Each row is a point on a landscape with many peaks, with its height.
A climber steps from a point to whichever of its 2 nearest points has the largest rise for the distance, and stops where none of them is higher. Distance is the straight distance between rows; heights are no part of it.
matap height 398: 31, 53, -171, -127, 177, -476, 97, 21, 21, -9, 285, 114, -219, -170, -110, -306, 362, 134, 22, -333, -48, -315, -188, 86, 229, -167
Mulik height 560: 80, 172, -295, -198, 360, -259, 0, 133, -294, 1, -13, -257, -83, -94, -199, 108, 190, -34, 49, -353, 282, -257, -232, 16, 233, -147
Zasi height 87: -71, 131, -231, 265, 71, -244, 297, -80, -131, -416, 92, 100, 20, 265, 105, 47, 77, -119, 0, 46, 317, 352, -41, 12, 208, -43
sope height 624: 93, 156, -165, -263, 12, 210, -23, -242, 23, 38, 220, 196, -229, 29, -566, 213, 168, 318, -72, -44, -1, -282, -115, -165, -35, -414
nat height 655: -182, 272, 106, 205, 210, -336, 19, 119, -9, -50, 39, -21, 17, 90, -132, 24, -87, -70, 57, -69, 117, -2, -67, 80, 372, -90
vir height 803: 12, 83, 13, -224, -10, -164, -185, 224, -49, 150, -77, 38, 189, -218, 36, -513, 204, 79, 94, -216, -199, -135, 0, 194, 31, 75
Kos height 126: -88, -76, 1, -3, -9, -1, -95, 246, -14, -77, 63, 54, 177, 117, 440, -588, -163, 129, -70, -68, 72, 350, 1, 99, -292, 245
gogos height 389: 359, 121, 108, -77, 410, -18, -140, 34, -253, 112, -201, -278, 215, -85, -279, 227, 380, -156, -131, -244, 179, -279, 38, 73, 30, -18
Sipe height 777: 71, 17, -31, 262, 241, 60, -150, 31, 52, 403, -211, -56, 146, -207, 61, 50, -193, -274, 218, -12, -81, -164, 122, 71, 138, 59
baro height 97: 30, 99, -31, 164, -115, -18, 160, -125, -236, -504, -10, 32, 183, 362, 159, -35, 166, -33, -221, 161, 286, 528, 59, 51, -99, 53
ves height 468: 141, -227, -25, -167, -48, -456, 225, -155, -100, -606, 468, 86, 59, -58, 25, 52, 393, -86, -161, 60, 144, -39, 2, -135, -186, 51
fut height 416: 97, -281, 301, -59, -52, 556, 116, 91, 127, 375, 57, -151, -79, 149, -2, 366, -185, -78, -30, 161, -226, -40, 93, -130, -132, 241
movur height 117: 33, -278, -29, -149, 10, 74, 55, 103, -16, -238, 336, -14, 106, 134, 287, -302, -109, 82, -189, -7, 146, 239, 33, -8, -485, 222
pupo height 813: 119, 308, 22, 57, 178, 92, -91, -6, 21, 280, -65, 171, 13, 43, -379, -10, 180, 113, -31, -243, -83, -178, 47, 23, 104, -259
vibop height 641: -145, 178, 473, 210, -56, 163, -140, 112, 176, 360, -161, 38, -25, 65, -241, 143, -354, -36, -20, 76, -234, -148, 134, 13, 281, 1
punu height 665: 130, 299, 161, 52, 98, -322, 248, -9, -63, -185, 130, 186, -3, 238, -166, -220, 590, 152, -221, -334, 30, 90, 131, 148, 166, -87
leda height 411: 64, -78, -278, 166, 124, -586, 301, -56, -98, -209, 199, 47, 12, -100, 307, -238, 358, -205, 136, -212, 125, 40, -9, 150, 277, 97
Geru height 629: -131, -268, -37, -81, -352, 263, 81, -53, 218, 87, 125, 220, -110, -136, 110, -84, -326, 51, 241, 155, -257, 101, 51, -124, -12, 72
Kubin height 292: -15, 65, 525, -109, -48, 213, -31, 134, 376, 155, 250, 268, -129, 148, -240, -171, -78, 360, -256, -218, -242, -5, 157, -97, -195, -19
Tez height 84: -205, 138, -166, 206, -284, 416, 40, -84, -100, -153, -436, -30, 25, 448, 177, 24, -345, 109, -22, 256, 193, 581, -86, 17, -19, -6
riger height 384: -38, 119, -153, 136, -177, 449, 119, -193, 78, 137, -19, 335, -71, 137, -244, 134, -157, 130, 142, 14, -82, 186, 134, -110, 44, -142
Ruto height 532: 294, -236, -404, 103, 580, -120, 215, -194, 67, -129, 391, -38, -194, 17, 153, 123, 192, -7, -23, -148, 323, -97, -75, -49, -293, -119
pevo height 263: -154, -41, 238, 228, -374, -243, 163, -100, 385, -93, 273, 547, -102, -149, 92, -61, -68, 9, 111, 153, -307, 3, 187, -148, 176, 72
roneb height 541: -259, 142, -163, -186, -7, -230, -295, 252, -198, 88, -296, -250, 54, -224, -12, -165, -246, -74, 242, 53, -14, -154, -299, 134, 388, -59
dis height 173: -197, 124, 154, 383, 29, 169, 5, -33, 6, 174, -292, -225, -89, 190, -133, 486, -466, -229, 90, 326, 45, 52, -6, -14, 398, -41
pemi height 61: -278, 310, 342, 208, -316, 301, -183, 19, 84, 26, -576, 28, 145, 300, 111, -151, -233, 144, -113, 118, -52, 379, -7, 178, 152, -16
Bato height 436: -127, 18, -153, -122, 176, -504, 116, 28, 144, -251, 581, 166, -311, 4, -63, -245, 94, 235, -28, -155, 66, -161, -256, -70, 79, -272
mevin height 601: 35, 179, -50, 163, 518, -251, -27, 137, -38, 69, 93, -150, -56, -67, -99, 188, -45, -141, -19, -262, 212, -245, -126, 30, 236, -152
busa height 567: 343, -103, -215, 175, 700, 138, 29, -33, 95, 204, 176, -127, -204, 139, 45, 157, 70, 46, -150, -257, 335, -114, -33, -69, -369, -106
Kiga height 724: 181, 42, -231, -342, 165, 24, -173, 89, -56, 227, 23, 17, 18, -145, -190, -350, 338, 231, 19, -347, -72, -247, -96, 83, -184, -93
kan height 332: 33, 302, -236, -22, -43, 396, -101, 180, -250, -17, -471, -35, 195, 317, 97, -211, 58, 206, -112, -67, 241, 531, 42, 41, -276, 29
sovaz height 239: -161, 116, 199, 266, -179, -209, 206, 11, 270, -161, 323, 475, -13, 154, 65, -275, -42, 146, -8, -9, -94, 234, 148, 3, 88, 3
Tonek height 269: -23, -170, 354, -342, -212, 143, -81, 179, 216, -88, 239, 186, -5, 10, 14, -283, -93, 289, -208, -111, -189, 49, 54, -103, -330, 155
nozuk height 446: 81, 358, 324, 89, 240, -140, 11, 3, -176, -142, -134, -97, 80, 135, -462, 430, 194, -140, -182, -39, 190, -156, 53, 5, 352, -147
kezin height 482: -49, 247, 508, -33, 37, -401, 24, 79, -46, -379, 69, 3, 75, 94, -304, 230, 257, -48, -287, 26, 75, -119, 72, -45, 154, -39
fipur height 107: -123, -159, 15, 35, -228, 28, 189, -30, -93, -503, 295, 71, 20, 406, 273, -173, -167, 78, -209, 164, 234, 486, 15, -90, -247, 146
gis height 213: -353, -283, 95, -20, -348, 168, 136, -2, 75, -1, 58, -154, -265, 119, 164, 318, -461, -96, 211, 496, -144, 45, -165, -161, 205, 147
foga height 314: -94, -72, 203, -104, -146, -702, 25, 119, 71, -356, 311, 172, 23, -287, 101, -205, 207, -97, 5, 38, -128, -309, -35, -84, 114, 128
guza height 561: -117, -135, -129, -264, -497, 209, 121, -143, 101, -300, 235, 380, 4, -3, -39, -153, -71, 221, 32, 121, -136, 245, 25, -173, -124, -15
datin height 702: -3, -278, 104, 15, -9, 124, -98, 28, 182, 303, 49, -2, 20, -293, 134, -7, -270, -134, 188, 61, -229, -191, 107, -14, -37, 160
Fufu height 206: -31, -303, -101, 289, 268, -220, 104, 46, 321, 148, 345, 95, -45, -106, 426, -290, -231, -144, 193, -81, -28, -15, 111, 58, -143, 174
mudin height 76: 11, -38, -128, 360, 271, -163, 316, -196, 99, -207, 291, 113, -94, 164, -9, 289, -26, -182, 63, 80, 212, 82, 79, -70, 99, -69
fov height 350: 7, -115, 582, -7, -76, -159, 0, 57, 173, -38, 143, 28, -69, -45, -178, 295, -70, -64, -190, 132, -173, -276, 158, -213, -50, 155
Sarev height 159: -108, -102, -332, 52, -142, 423, -84, -54, -82, 230, -369, -73, -6, -54, 117, 98, -429, -95, 331, 244, 6, 143, -44, -29, 20, 25
Vufo height 585: -318, 116, -49, -166, 89, -120, -323, 309, -12, 265, 10, -149, -102, -163, -108, -132, -501, 40, 202, -37, -74, -194, -178, 27, 186, -90
Vova height 663: 230, -106, -57, -222, 266, 240, -207, 123, -30, 253, -32, -116, 164, -124, -50, -136, 69, 88, -30, -177, 26, -136, 22, 74, -439, 77
kivo height 531: 178, -60, -274, 144, -220, 457, 17, -205, 122, 206, -190, 260, 172, -204, 230, -123, 18, -26, 195, 7, -209, 384, 220, 99, -171, 112
Zumo height 703: 51, 23, 149, 287, -231, -308, -138, -150, 6, 32, -409, -56, 277, -339, 284, -96, 270, -279, 120, 123, -221, -44, 70, 304, 291, 133
babal height 495: 333, -163, -332, -30, 215, -293, 303, -285, -72, -286, 335, 58, -34, -86, 4, 72, 570, -60, -9, -175, 162, -129, -4, 5, -120, -95
reko height 542: 174, -145, 395, 293, 273, -94, 42, 56, 276, 150, 225, 16, 62, -19, 94, 2, -25, -158, -151, -100, -97, -111, 256, 34, -205, 180
sunev height 382: 9, -169, 393, -295, -200, 311, -11, 61, 70, 135, 102, -103, -166, 27, -335, 467, -177, 44, -120, 176, -209, -276, 32, -291, -78, 82
sunu height 696: -59, 137, -270, 577, 196, -94, 79, 18, 158, 350, -114, 183, -15, -87, 213, -87, -228, -230, 383, -20, -24, 94, 131, 89, 321, -4
Sanu height 339: -222, 18, 97, -167, -279, -702, -28, 106, -128, -313, 5, 6, 12, -264, 56, -203, 171, -84, 151, 96, -85, -243, -156, 42, 501, 64
sivu height 460: 130, -317, 70, -382, -350, 209, -94, -82, -55, -267, 35, 12, 197, -230, 68, -48, 105, 54, -131, 141, -113, 50, 24, -65, -404, 181
zisam height 628: -10, 68, -438, 438, -50, -116, 235, -240, -33, -11, -104, 213, 28, -92, 163, 62, 37, -284, 413, 173, 29, 201, 75, 60, 333, -65
Mabo height 96: -172, 21, -317, 131, -104, 246, 222, 25, -65, -175, 75, 153, -66, 435, 199, -151, -353, 141, 49, 106, 224, 561, -10, -82, -146, 44
fak height 329: -20, 56, -207, -197, -62, -15, -143, -56, 104, 279, 109, 227, -76, -330, -276, -124, 79, 78, 190, -94, -250, -426, -114, -29, 180, -247
rav height 136: -181, -44, -12, 103, -26, 7, -260, 205, -98, -85, -394, -292, 230, 118, 616, -413, -270, -60, -73, 58, 186, 294, -139, 209, -203, 217
Kuz height 73: -244, 227, 65, -86, -364, 432, -67, -46, -77, -106, -369, 74, 24, 300, -150, 3, -303, 232, -21, 218, -4, 406, -77, -7, 81, -70
narot height 266: -132, -43, -76, 109, -260, 237, 143, -291, 230, 250, 151, 350, -257, -138, -275, 378, -237, -101, 279, 173, -253, -261, 128, -263, 319, -236
noves height 351: 28, 409, -96, -90, 280, 167, -203, 419, -244, 143, -411, -206, 134, 237, -112, -182, 25, 179, -94, -269, 258, 252, -23, 52, -138, -44
Vuzi height 699: -295, 126, 419, 26, 231, -169, -94, 402, 191, 97, 258, -61, -100, 248, -5, -232, -424, 158, -162, -166, -11, 36, -5, 48, -14, 64
piga height 366: -203, 102, -118, -151, -490, -419, 88, -130, -237, -405, -113, 98, 20, -77, 6, -144, 304, 1, 102, 187, -36, 59, -154, 27, 419, -43
Buk height 25: 360, 25, -649, -31, 95, 70, 144, -52, -280, 85, -214, 4, 90, -11, 128, -185, 533, -4, 119, -314, 139, 218, 75, 57, -244, 38
veral height 568: -58, 107, 64, -464, -120, 113, -169, -12, -135, -82, 68, -29, -58, -85, -659, 291, -2, 161, -91, 72, -11, -372, -134, -224, 5, -234
ranil height 731: -157, 263, 182, 42, 50, -519, 176, 141, -34, -279, 226, 135, 6, 152, -17, -286, 288, 50, -94, -196, 95, 76, -29, 119, 335, -31
Zeve height 708: 215, 307, -139, -178, 249, -6, 5, -97, -109, 12, 100, 41, -189, 190, -487, 66, 423, 311, -174, -320, 127, -182, -136, -12, 69, -376
vate height 434: 227, -23, -341, 122, 428, -365, 213, 106, -102, 16, 104, -48, -24, -44, 269, -205, 368, -93, 56, -426, 226, 5, -59, 126, 41, 61
fesig height 237: -322, -170, -28, -13, -274, 208, 237, -98, 134, 105, 243, 67, -371, 46, -153, 434, -387, -67, 282, 361, -195, -123, -11, -319, 301, -43
Viziz height 423: -236, 89, -113, 237, -54, 427, 225, -6, 110, 311, 76, 70, -277, 343, -91, 244, -450, 43, 201, 121, -55, 253, 42, -137, 145, -59
Bedu height 599: -76, -137, 171, -103, -675, 94, -261, -243, 31, -218, -469, -127, 324, -328, 390, -109, 220, -74, -192, 230, -255, 69, -63, 170, -182, 105
luta height 780: -238, 117, 386, -188, 200, -97, -65, 288, -55, -208, 253, -245, -116, 378, -248, 31, -290, 201, -293, -29, 213, 53, -89, -74, -105, -9
kur height 412: 313, 82, 73, 134, 228, -68, 24, -206, -87, 28, -36, -26, 144, -127, -303, 379, 368, -219, -49, -37, 33, -260, 143, 7, 128, -120
zim height 734: 294, -250, -85, -306, -69, -26, -21, -152, 55, -75, 274, 164, 69, -316, -121, -107, 442, 110, -54, -102, -148, -238, 42, -50, -351, -25
Bovir height 870: 204, -77, 70, 72, -279, -98, 2, -286, 49, -10, -62, 232, 188, -437, -38, 150, 340, -216, 67, 135, -311, -152, 217, 21, 34, 53
mafep height 322: 43, 50, 296, 38, -451, 209, -140, -219, 64, 26, -399, 160, 186, -264, -138, 226, 71, -71, -16, 271, -293, -73, 115, 32, 151, -13
Loroz height 267: -129, -72, 102, -249, -118, 237, -169, 74, -200, -186, -249, -336, 71, 166, -31, 161, -295, 47, -92, 267, 138, 108, -126, -12, -146, 84
voz height 556: -62, -91, 289, 215, 39, -78, 4, 47, 13, -182, -100, -209, 111, 190, 203, 81, -188, -146, -132, 234, 127, 176, 52, 81, -23, 175
girer height 33: 333, 217, -352, 86, 221, 83, -6, -37, -318, 236, -464, -126, 200, -48, -46, 58, 427, -155, 97, -243, 113, 83, 97, 106, 69, -10
vok height 220: -188, -129, -18, 225, -77, -247, 113, 51, 183, -90, 282, 208, -9, 7, 353, -314, -284, -32, 146, 89, -43, 156, 46, 34, 33, 111
gan height 520: -36, -38, 223, -30, -31, -361, -16, 68, -124, -375, 5, -112, 181, -20, 74, -33, 158, -129, -150, 95, 102, -10, -22, 71, 71, 122
Vaza height 506: -32, -86, -131, -331, -292, -171, 122, -157, -71, -492, 316, 228, 0, -37, -174, -20, 217, 135, -55, 115, 21, -30, -37, -189, -132, -64
gav height 372: 318, 8, -82, -232, 260, -171, 2, 28, -463, -136, -252, -417, 221, -131, -86, 104, 535, -141, -85, -252, 254, -105, 3, 153, 20, 100
zenaf height 477: -91, -42, 109, 13, 300, -425, 110, 62, 174, -230, 486, -5, -196, 63, -95, 94, -84, -3, -96, -62, 154, -222, -92, -73, 63, -118
zelov height 358: 225, 2, -202, -357, 14, -219, -25, 93, -562, -175, -364, -415, 162, -38, 170, -265, 497, -26, -61, -272, 233, 120, -62, 220, -20, 221
degal height 595: -107, -192, 134, 69, 271, 27, 112, 225, 4, 39, 184, -359, -125, 320, 148, 152, -433, -105, -43, 125, 181, 84, -22, -35, -133, 194
Ful height 50: -62, 366, 208, 251, -182, 140, -170, -73, -73, 28, -662, -35, 260, 115, 15, -42, 138, -42, -76, 95, -67, 247, 69, 268, 232, -63
Rov height 725: 29, -365, -53, -249, 122, 180, 164, -156, 192, 6, 542, -6, -470, 148, -152, 258, -93, 242, -93, 95, 0, -250, -101, -272, -325, -141
Satup height 248: -156, -362, 38, -517, -186, 129, -9, 187, 105, -140, 438, 5, -164, 39, 29, -195, -317, 271, -49, 40, -50, -35, -158, -192, -363, 136
dav height 612: 327, -96, -101, -63, 511, 289, -211, -20, 42, 489, 46, -200, -90, -64, -156, 157, -38, 15, -98, -211, 127, -380, -13, -82, -308, -131
goda height 320: -97, -5, 789, -45, -242, 160, 95, 212, 298, 93, 125, 147, -145, 218, -157, 160, -182, 187, -258, 51, -332, -5, 146, -201, -37, 179
Gil height 487: 55, -37, 191, -101, -187, -308, 17, -161, -307, -649, -201, -283, 210, -14, 39, 305, 372, -235, -276, 276, 224, 12, -90, 29, 61, 53
pep height 775: 169, -22, -77, 377, -377, -157, 102, -414, 62, -77, -225, 165, 217, -397, 259, 125, 356, -328, 116, 284, -265, 148, 219, 199, 179, 82
Miful height 489: 76, 460, -87, 120, 368, -231, 8, 315, -123, 358, -231, -67, -91, 100, -83, -324, 321, 106, -5, -607, 79, -8, 13, 166, 275, -112
lim height 370: 159, 308, 124, -29, 442, 100, -242, 241, -260, 101, -389, -343, 213, 137, -226, 162, 86, -75, -183, -172, 276, 9, -2, 93, -12, -30
gobad height 504: -53, -14, -135, 214, 328, 244, -42, 74, -5, 557, -19, -245, -196, 57, -61, 377, -516, -238, 164, 23, 39, -212, 29, -135, 160, -71
zel height 428: 116, -173, 5, -306, -674, 113, 63, -339, -33, -494, 74, 315, 134, -263, 39, 103, 301, 16, -149, 266, -198, 180, 93, -176, -255, 138
rufom height 445: 106, -123, 213, -1, 67, 623, 58, 75, 256, 531, 32, 22, -119, 157, -53, 44, -247, 135, -4, -147, -221, 49, 147, -60, -197, 76
lifif height 645: -118, -339, -71, -224, 243, -20, 142, 123, 29, -63, 466, -286, -328, 145, -11, 164, -366, 31, -31, 82, 195, -166, -157, -197, -264, 38
luse height 297: -38, 65, -329, 8, -54, 218, -101, -191, 42, 353, -26, 187, -93, -229, -319, 176, -167, -116, 325, 71, -163, -336, -2, -136, 277, -271
domon height 349: 159, 8, 85, 89, -196, 554, -44, -201, 22, 260, -300, 128, 110, -62, -231, 313, -74, -80, 54, 135, -162, 55, 195, -16, 7, -6
zet height 383: 127, 46, 78, 390, -29, -591, 284, -200, 33, -215, 152, 222, 109, -182, 179, -19, 465, -271, 49, -29, -94, 32, 170, 141, 356, 66
monu height 632: 22, -99, 290, -481, -49, 95, -68, 11, -48, -272, 260, -81, -95, 89, -477, 316, 25, 241, -301, 67, 98, -246, -62, -267, -335, -53
talu height 524: -130, 375, -221, -215, 294, -331, -18, 418, -345, 82, -184, -287, -136, 54, -100, -196, 153, 133, 40, -509, 246, -13, -196, 111, 319, -92
vuv height 395: -35, 46, 90, -20, -534, -176, 48, -220, -6, -381, -82, 264, 157, -117, 106, -52, 263, 14, -57, 247, -153, 188, 60, 43, 106, 52
solot height 550: 95, 76, -363, 219, 591, 37, -69, -34, 45, 414, 119, -140, -260, -64, -62, 313, -234, -148, 71, -159, 209, -347, -100, -103, 130, -295
vut height 631: -20, -340, -298, 8, 230, 75, 26, -115, 190, 277, 315, -24, -223, -257, 86, 69, -225, -107, 276, 44, -54, -352, -6, -146, -105, -51
Vabus height 464: -225, 153, -285, 270, 206, 177, 26, 66, 115, 492, 86, 21, -308, 122, -74, 166, -535, 10, 283, -35, 4, -27, -11, -118, 215, -225
dogu height 720: -16, 320, 118, 137, 172, 283, -168, 97, 129, 507, -76, 92, -65, 123, -363, 53, -287, 91, -52, -185, -94, -128, 69, -28, 110, -171
Nudig height 283: -110, 56, -78, -344, -172, 157, -307, 111, -345, -243, -508, -324, 226, 56, 86, -171, 3, 79, -91, 152, 162, 145, -252, 143, -127, 29
Leve height 834: 163, -211, -144, -136, 116, 170, 39, -139, 189, 30, 347, 179, -145, -22, -112, -21, 73, 220, -30, -82, -26, -139, -2, -103, -344, -128
Nas height 192: -401, -87, 88, 129, -193, 145, -51, 27, -53, 76, -367, -400, -155, 242, 129, 293, -636, -101, 132, 435, 45, 55, -243, 19, 266, 27
laned height 505: -211, 318, -398, -125, 87, -215, -73, 316, -356, -25, -356, -221, -25, 60, 25, -139, -43, 23, 192, -103, 213, 96, -272, 96, 391, -59
lofo height 174: -282, -61, 23, 131, -275, 369, -141, 30, 103, 381, -393, -148, -101, 28, 173, 152, -622, -82, 289, 320, -200, 39, -123, 26, 299, 88
Tor height 800: 158, 81, 469, -46, -170, 183, -167, 7, 7, -110, -238, 2, 323, -21, -30, -64, 244, 45, -324, 33, -113, 146, 241, 125, -259, 147
mogug height 313: -7, 180, -43, 151, -161, 185, -130, -62, -270, -254, -553, -257, 250, 319, 340, -115, 135, -16, -229, 113, 250, 496, -80, 201, -179, 57
Mepi height 298: -94, 117, 22, -259, -327, 64, -166, -55, -439, -489, -443, -288, 247, 229, 220, -207, 348, 79, -282, 111, 233, 364, -151, 203, -145, 34
zok height 891: 106, -21, 234, -130, -165, 47, -290, 117, 23, 113, -298, 7, 363, -309, 147, -338, 193, 0, -66, -11, -259, -4, 117, 251, -143, 161
rega height 287: -233, -130, 367, 95, -376, -576, 16, -25, 283, -201, 209, 325, -61, -309, 244, -32, -102, -111, 110, 265, -291, -172, 65, -162, 144, 206
Dipu height 493: 273, -126, -143, -139, -179, 351, 20, -154, 12, -17, 41, 197, 240, -122, 39, -145, 258, 58, -76, -70, -104, 275, 173, 73, -418, 109
lav height 147: -127, -79, -199, 166, -60, 303, -162, 85, -69, 157, -512, -229, 76, 98, 398, -74, -410, -24, 134, 169, 88, 326, -67, 86, -141, 127
Fum height 527: 169, -90, -743, -27, 480, -17, 80, -93, -35, 68, 212, -23, -284, -98, 92, 22, 88, 77, 202, -165, 295, -137, -220, -127, -178, -234
repi height 478: 354, -246, 48, 27, 199, 608, 38, -76, 155, 375, 76, -38, 22, 77, 15, 157, 25, 70, -90, -148, -65, 42, 222, -64, -519, 115
keli height 361: -179, 44, -321, -338, -156, -250, -12, 96, 29, 27, 264, 221, -134, -233, -135, -386, 50, 222, 259, -131, -191, -226, -226, 1, 158, -189
Kunik height 572: 26, -144, -482, -26, 448, -184, -59, -74, 117, 188, 369, 12, -349, -274, 71, -100, -16, 28, 176, -109, 45, -391, -249, -68, -1, -243
Zin height 584: 40, 97, 504, 432, 101, -3, -47, 77, 250, 299, -72, 82, 136, 18, -8, 35, -139, -132, -68, 15, -172, -39, 308, 94, 120, 114
nomus height 249: -99, -371, 111, -428, -146, 275, -37, 164, -60, -9, 119, -314, -90, 43, 8, 130, -359, 59, -17, 233, -45, -73, -125, -155, -267, 212
peke height 519: -10, -217, -90, 81, 555, -277, 38, -17, 231, 58, 559, -91, -451, -58, 56, 161, -208, 21, -55, -78, 116, -375, -149, -99, -40, -182
gudev height 697: -31, -17, 177, -287, 79, -130, 97, 36, -21, -428, 445, -34, -90, 288, -282, 113, 33, 241, -297, -22, 257, -6, -86, -166, -279, -108
mebu height 459: 103, 171, -261, 141, 227, -365, 101, 152, -51, 228, -69, 55, -46, -36, 137, -437, 353, 9, 179, -466, -26, -13, 34, 193, 238, -12
Tata height 41: 284, 197, -30, 221, 7, 263, -146, -132, -177, 193, -578, -100, 335, -76, 11, 102, 228, -174, 4, 34, -58, 158, 165, 197, -46, 49
rabab height 507: 262, -335, 98, 292, 365, 294, 162, -16, 212, 359, 209, -91, -56, 112, 238, 129, -111, -144, -28, -80, -31, -15, 250, -7, -396, 218
kugev height 573: -13, -34, -273, 309, -363, 234, 141, -320, 86, 5, -202, 282, 98, -63, 202, 5, -53, -107, 240, 241, -129, 361, 150, 77, 113, 0
fisev height 721: 150, 185, 309, 76, 52, -43, 57, -28, 67, -175, 105, 183, 170, 163, -175, -73, 362, 115, -259, -132, -1, 143, 225, 69, -130, -29
neb height 762: 191, -203, -335, -138, -107, -102, 83, -283, -26, -14, 160, 188, 12, -425, -108, 67, 381, -137, 246, 36, -163, -313, 35, -64, -24, -99
Tid height 640: -183, 115, 24, 111, 361, -154, -176, 361, 180, 341, 175, -74, -111, 3, 71, -305, -449, 83, 75, -230, -31, -71, -64, 57, -4, -38
kanaz height 647: -101, -111, 113, 187, -520, -90, -254, -195, 127, -27, -513, -53, 304, -358, 506, -182, 42, -182, 81, 220, -269, 42, -78, 307, 76, 117
parid height 555: -56, -350, 365, -239, -548, 164, -247, -147, 5, -250, -453, -350, 181, -202, 288, 170, -36, -100, -233, 332, -128, -67, -126, 9, -307, 190

Call two points neighbours if one is among the 2 nearest of the other. Go from one point of each pair to the other, from neighbour to neighbour, staying as high as possible. Name the lowest point that can't be avoided.
Bovir and pupo -> sivu
luta and Sipe -> laned
luta and pupo -> veral
ranil and zok -> punu
Sipe and ranil -> Fum
Bovir and Leve -> zim

For each start below, name the point where the climber stops.
kur -> Leve
Tonek -> pupo
luse -> Sipe
leda -> ranil
domon -> ranil
babal -> zok
Buk -> ranil
vok -> Sipe
zel -> Sipe
